Each row is a point on a tangle of strands that fork, close into loops and nearly touch. The rows are in no order.
In the rows, zero is written as 128.
Two points are linked if the straight distance between their rows is under 100.
Penad: [ 96 131  98 175 138  80 144 133 127 156 135 119 120 160 109 159  64 118
 153 174 169 155]
zemi: [112 107 137  94 135  94 127 175 146 155 128  58 187 141 119 160 110  59
 137 149  93 141]
Zufip: [172 124 137 125 127 150 147 142 126  67 115 134 101 111 146 108 161 142
 131 106 115 124]
nila: [156 130  98 117 130 183 133 106 102  66 117 184  47 103 128  95 175 189
 116 112 123 108]
mezo: [101 109 141  79 151 182  85  78 124  62 106 177 128  84 115 106 161 148
 133  63 145 143]
baruz: [110 133 119  83 113 108 131 161 169 170 142  89 135 177 135 133 122  70
 103 154  41 120]
Neben: [166 105 148 141 130 137 152 177 127  49 102 111  90 123 166 114 136 128
 163  88 113 164]
kel: [107 153 129  85 114 108 111 121 140 180 151 168 118 171 150  89 168 103
  86 120  59 114]
nuf: [103  86 150 136 152 115 123 150  75  69 136 180 122 143 197 115 131 116
 164  81 155 177]
tokar: [104 126 107 131 141  74 157 118  88 161 113 140 152 112  76 151 141 123
 123 163 179 134]
fep: [119 135 105  95 135 117 114 122 174 104  75 141 125  36  52 118 137 139
 114 131 155 154]
sot: [100 108 117 144 146  66 159 133  77 165 136 144 145 152 111 151 138 111
 132 163 169 142]
geri: [137 109 151 151 124 130 131 173 123 143 146  64 147 185 185 148  89  97
 163 135  98 123]
fera: [139  93 181 109 140 167 100 128 126  57 122 120 167  92 163 125 133 125
 162  70 148 138]
Gigud: [ 95  89 139 138 150 139 116 128  65  69 138 186 125 133 161 123 138 138
 164  90 187 167]
tabid: [ 87 161  97  98 155 138 101  70 158 124  81 187 106  69  78 109 139 169
  95  96 132 153]
lonez: [ 99 140 128 111 131 103 133 103 151 184 134  74 179 139  63 172 107 107
 127 172 140 104]
Pufab: [136 119  69 141 134 179 104 100 143  67  94 162  49  84  90 120 100 188
 132 133 158 173]
zule: [133 166 106 118 100 142 116 117 177 179 147 113 100 164 113 116 125 118
  88 162  55  86]
bosa: [134 151 120 105 121 140 136  93 138 188 139 121 144 118  84 125 164 139
  85 162 108  63]
vafo: [177  99 147 133 110 131 153 172  81 134 152 101 137 176 209 140 158 136
 148 109  88  97]
Tiza: [103 138 128  87 142 181  84  88 141  79 113 192  97  90 127  82 162 160
 107  65 106 139]
peno: [183 106 137 148 119 155 168 148  77 130 151 100 133 152 175 133 164 143
 148 136 122  76]
dip: [122 103 164 108 147 173  85 103 122  55 122 151 144  98 135 112 128 141
 154  72 161 132]
kebav: [185 117 122 167 128 156 168 159 126 108 118  63 131 100 125 154 103 148
 158 152 174  98]
lep: [155  91 158 159 138 125 161 183  87 112 121  60 148 153 210 156 106 104
 175 112 114 144]
nolop: [143 151 116  99 118 126 129 144 188 144  84  79 145  53  64 127 143 102
 111 157 130 120]
rubu: [164 137  82 149 107 110 180 173 122 141 126 131  57 155 135 117 143 131
 117 181  98 120]
Kib: [101 142 135  90 139  82 122 152 167 121  82 144 119  82 114 101 151  72
 109 113 108 188]
Gadu: [ 94 165 131 105 131 126  97  92 133 166 140 192 108 138 141  93 151 137
  91  99  92 134]
veno: [151 152  84 135 112 110 164 162 148 154 119 108  82 136 108 125 131 115
 108 191  96 125]
zis: [150 168 138 115  95 166 109 100 157 163 164 115 121 165 136 112 130 153
 101 134  77  67]
ruzub: [107 124 155 128 113 131 102  84 117 179 162 115 196 175 132 154  95 155
 151 112 162  91]
nute: [126 135 147  83 134 114 124 144 127 131 117 171 115 113 171  74 195  90
 101  95  76 150]
Magot: [136 130 137 149 120 127 140 157 103  97 142 177  73 167 192  94 148 128
 127 107 101 154]
dapo: [125 142 125 162 106 144 118  98 120 142 167 168 102 187 163 116 109 164
 119 121 113 115]
Lofi: [140 131 129 103 130 106 156 150 101 138 113 156 110 112 148  99 201  97
 105 125  92 126]
tupes: [180 121 121 166 118 187 141 129 116  76 145 144  86 151 152 120 113 189
 147 127 145  87]
Gido: [161 125 118 155 114 110 176 172  99 118 148 150  64 178 175 116 151 125
 128 154  91 137]
bozub: [129  92 122 139 145  86 169 150  55 148 134 156 130 131 148 141 174 112
 124 150 151 123]
bolu: [124 130 179 123 121 133  98 156 175  98 121  99 156 129 156 110 105  83
 143  90 101 161]
Mifa: [ 71 155 117 148 123 103 102  87 141 192 152 135 129 194 107 147  79 139
 116 154 121 140]
mez: [110 106 142 150 154 118 130 123 120 107 107 105 168  96 102 161  82 122
 164 125 206 156]
lura: [155 124 101 114 132 153 126 110 152 107  81 134 126  34  49 130 136 163
 119 139 183 127]
pato: [110 146 123  87 137 106 116 136 182 115  72 138 121  50  87 105 148  88
 109 126 125 169]
ret: [ 98 151 137  97 132  83 118 154 155 146 107 158 109 126 147  85 155  68
  92 109  73 174]
Zav: [161  99 118 143 139 115 174 161  77 117 122 132 125 103 144 136 177 121
 129 138 146 120]
nebom: [124 109 158 111 132 130 135 101  77 165 158 141 184 134 123 141 170 148
 131 109 163  73]
Luso: [127 136 149 124 124 133 120 147 162 100 116 108 139 109 136 114 115  91
 127 110 117 145]
muvus: [ 82 165 129 119 127  95 113  80 149 191 134 105 171 142  56 170 101 143
 115 158 145 123]
Vog: [167  93 160 147 132 126 150 184  82  76 116 107 126 128 198 137 145 114
 160  82 108 157]
bavid: [152 129 145 134 123 144 134 132 148 119 122  96 157 111 119 133 130 115
 133 134 123 108]
pemuz: [178 131 133 117 106 155 154 139 136 149 140  66 151 121 116 142 157 128
 125 156 106  62]
zalib: [107 121 155 153 152 110 131 128 135 134 112  74 193 119  94 167  69 105
 169 142 193 142]
puv: [128 136  96 116 133  84 150 155 123 158 113 141 105 118 113 119 166  95
 102 168 100 141]
beka: [166 130 102 138 124 130 161 126 114 148 122 113 131  88  88 140 152 144
 116 168 163  77]
volu: [113 108 149 129 138 142 112  91  72 126 155 168 160 131 149 136 148 162
 143  89 184 101]
Vab: [123 128 104 124 137  97 153 127 123 158 106 139 127  89  93 133 156 114
 109 171 153 127]
sil: [123 164  88 131 133 166  87  92 189 100  95 162  62  96  99 105 101 180
  82 119 103 154]
Dula: [ 94  99 155 132 149  87 123 151  88 107 125 165 145 132 180 125 139  79
 145  86 148 188]
munud: [142 141 113 177 118 123 146 161 150 120 134  86  94 155 133 137  72 116
 142 172 125 148]
gug: [128 136 134  99  95 124 123 130 123 173 166 138 130 187 170 111 148 107
 115 126  69 108]
fupet: [182 123 105 151 122 141 166 140 121 137 113  77 139  75  83 157 135 143
 142 174 179  82]
dobid: [ 94 163 110 105 138 153  68  81 187 103 101 166 108  89  90 107 104 158
  93  92 108 160]
Tovik: [120 122 163 112 135 107 110 158 160 144 116  52 196 117 118 151 105  63
 141 123 115 145]
fasu: [167 131 110 117 128 153 146 115 130 112 102 127 119  53  85 123 167 159
 111 143 157  83]
Kozu: [143 153 114 100 116 126 133 121 174 164 116  93 135  88  72 119 151 110
  96 164 108  87]
gan: [127 120  91 170 126  77 162 177 126 148 126  95 104 152 121 153  82  94
 140 195 135 156]
lati: [ 99 112 176 118 120 117  91 142 156 126 134  99 177 158 179 129  84  83
 154  81 121 161]
vep: [129 147  67 144 126 158 110  96 178  98  91 162  58  80  85 113  87 195
  98 138 131 169]
kal: [147 117  87 132 137 180 120 101 125  52 109 179  39 104 119 106 128 196
 127 117 143 149]
tiro: [137 128 120  99 143 172 120 100 102  83 123 204  79 101 138  79 188 164
 115  92 115 117]
Voril: [ 91 113 165 120 126 106  95 123 119 129 150 152 169 153 179 128 121  99
 148  76 137 167]
nefu: [158 124 130 109 114 149 148 115 112 168 151  92 164 141 116 146 161 138
 116 162 118  43]
vute: [ 81 138 103 160 146  94 104 100 145 105 105 151 121 108  71 151  62 150
 137 132 189 190]
labas: [143  94 188 113 129 150 107 148 109  95 132 104 183 116 189 127 136 110
 164  59 136 130]
miba: [113 128 111 168 135 127 118 132 108  86 149 190  72 161 168 103 106 137
 134 116 133 163]
Suzuf: [101  96 137 133 146 167 100  85  73  78 150 193 127 125 142 126 137 184
 150  90 181 122]
Tiv: [105 152 131 126 129 124 117 110 143 141 134 159 116 133 113 109 129 126
  99 124 110 130]
fen: [145 136 133 170 112 130 143 163 148 137 155  82 120 182 155 140  71 109
 155 158 107 121]
Noni: [113 117 104 164 142 101 141 126 116 115 102 143 130  95  83 152  86 145
 151 158 208 169]
dof: [131 126 111  81 123  92 137 175 166 162 129  67 137 136 110 145 134  61
 109 161  53 130]
sonik: [181 103 120 165 140 134 169 161 103  87 107 103 118  98 131 143 129 137
 156 142 167 126]
vadad: [184 122 131 164 120 173 162 126  84 101 154 130 111 146 156 137 147 178
 147 134 149  69]
voru: [122 151 111 111  99 117 118 142 169 181 167  82 127 190 110 142  91  94
 104 163  55 101]
fubi: [ 85 141 156 140 126 122 100  80 125 158 154 126 185 153 120 146  92 149
 142 104 171 130]
bop: [ 75 167 124 121 116 102  90  77 154 199 156 122 158 183  87 160  87 140
 100 141 101 127]
nakip: [133  97 174 136 124 140 111 133 102 129 150  99 187 148 182 139 110 125
 167  85 159 115]
tos: [ 97 125 162 127 145 110 117 141 157 144 111  62 203 112 101 163  82  87
 153 129 155 148]
sok: [165 121 141 113  91 133 138 149 118 154 174 112 122 204 201 122 146 128
 132 122  58  98]
vupi: [119 112 150 108 123 124 128  92 105 189 161 104 192 142 108 150 147 137
 127 131 149  70]
vunip: [143 157 127 154 106 174 112  86 141 143 166 135 111 162 142 119 111 176
 105 127 101  80]
sodu: [ 83 152 158 119 132 131  90  79 139 142 135 146 162 123 108 127 113 139
 117 102 141 131]
Rati: [138 134 101 182 125 137 133 118 120 118 150 158  77 167 145 116  91 161
 131 145 137 137]
kodam: [ 88 155  91 157 129  87 135 111 126 173 136 138 119 162  93 142  92 134
 115 175 142 147]

A fork is a point with three links, a tip a point with one. Leave the first point through the second and follow the links. Name the first fork or tip that comes.
zis / vunip | puv
Penad / gan | Zufip
mezo / Tiza | tabid
miba / Rati | vute
tupes / vadad | vupi
dobid / sil | nakip
nuf / Dula | nefu
gan / Penad | lonez
puv / Lofi | beka

A tip is a point with one link. Name the tips that can be reached along the links from each point below, in the order of the rows.
Gido | vute
Dula | nolop, tupes
Pufab | tabid, nakip
geri | Zufip, lonez
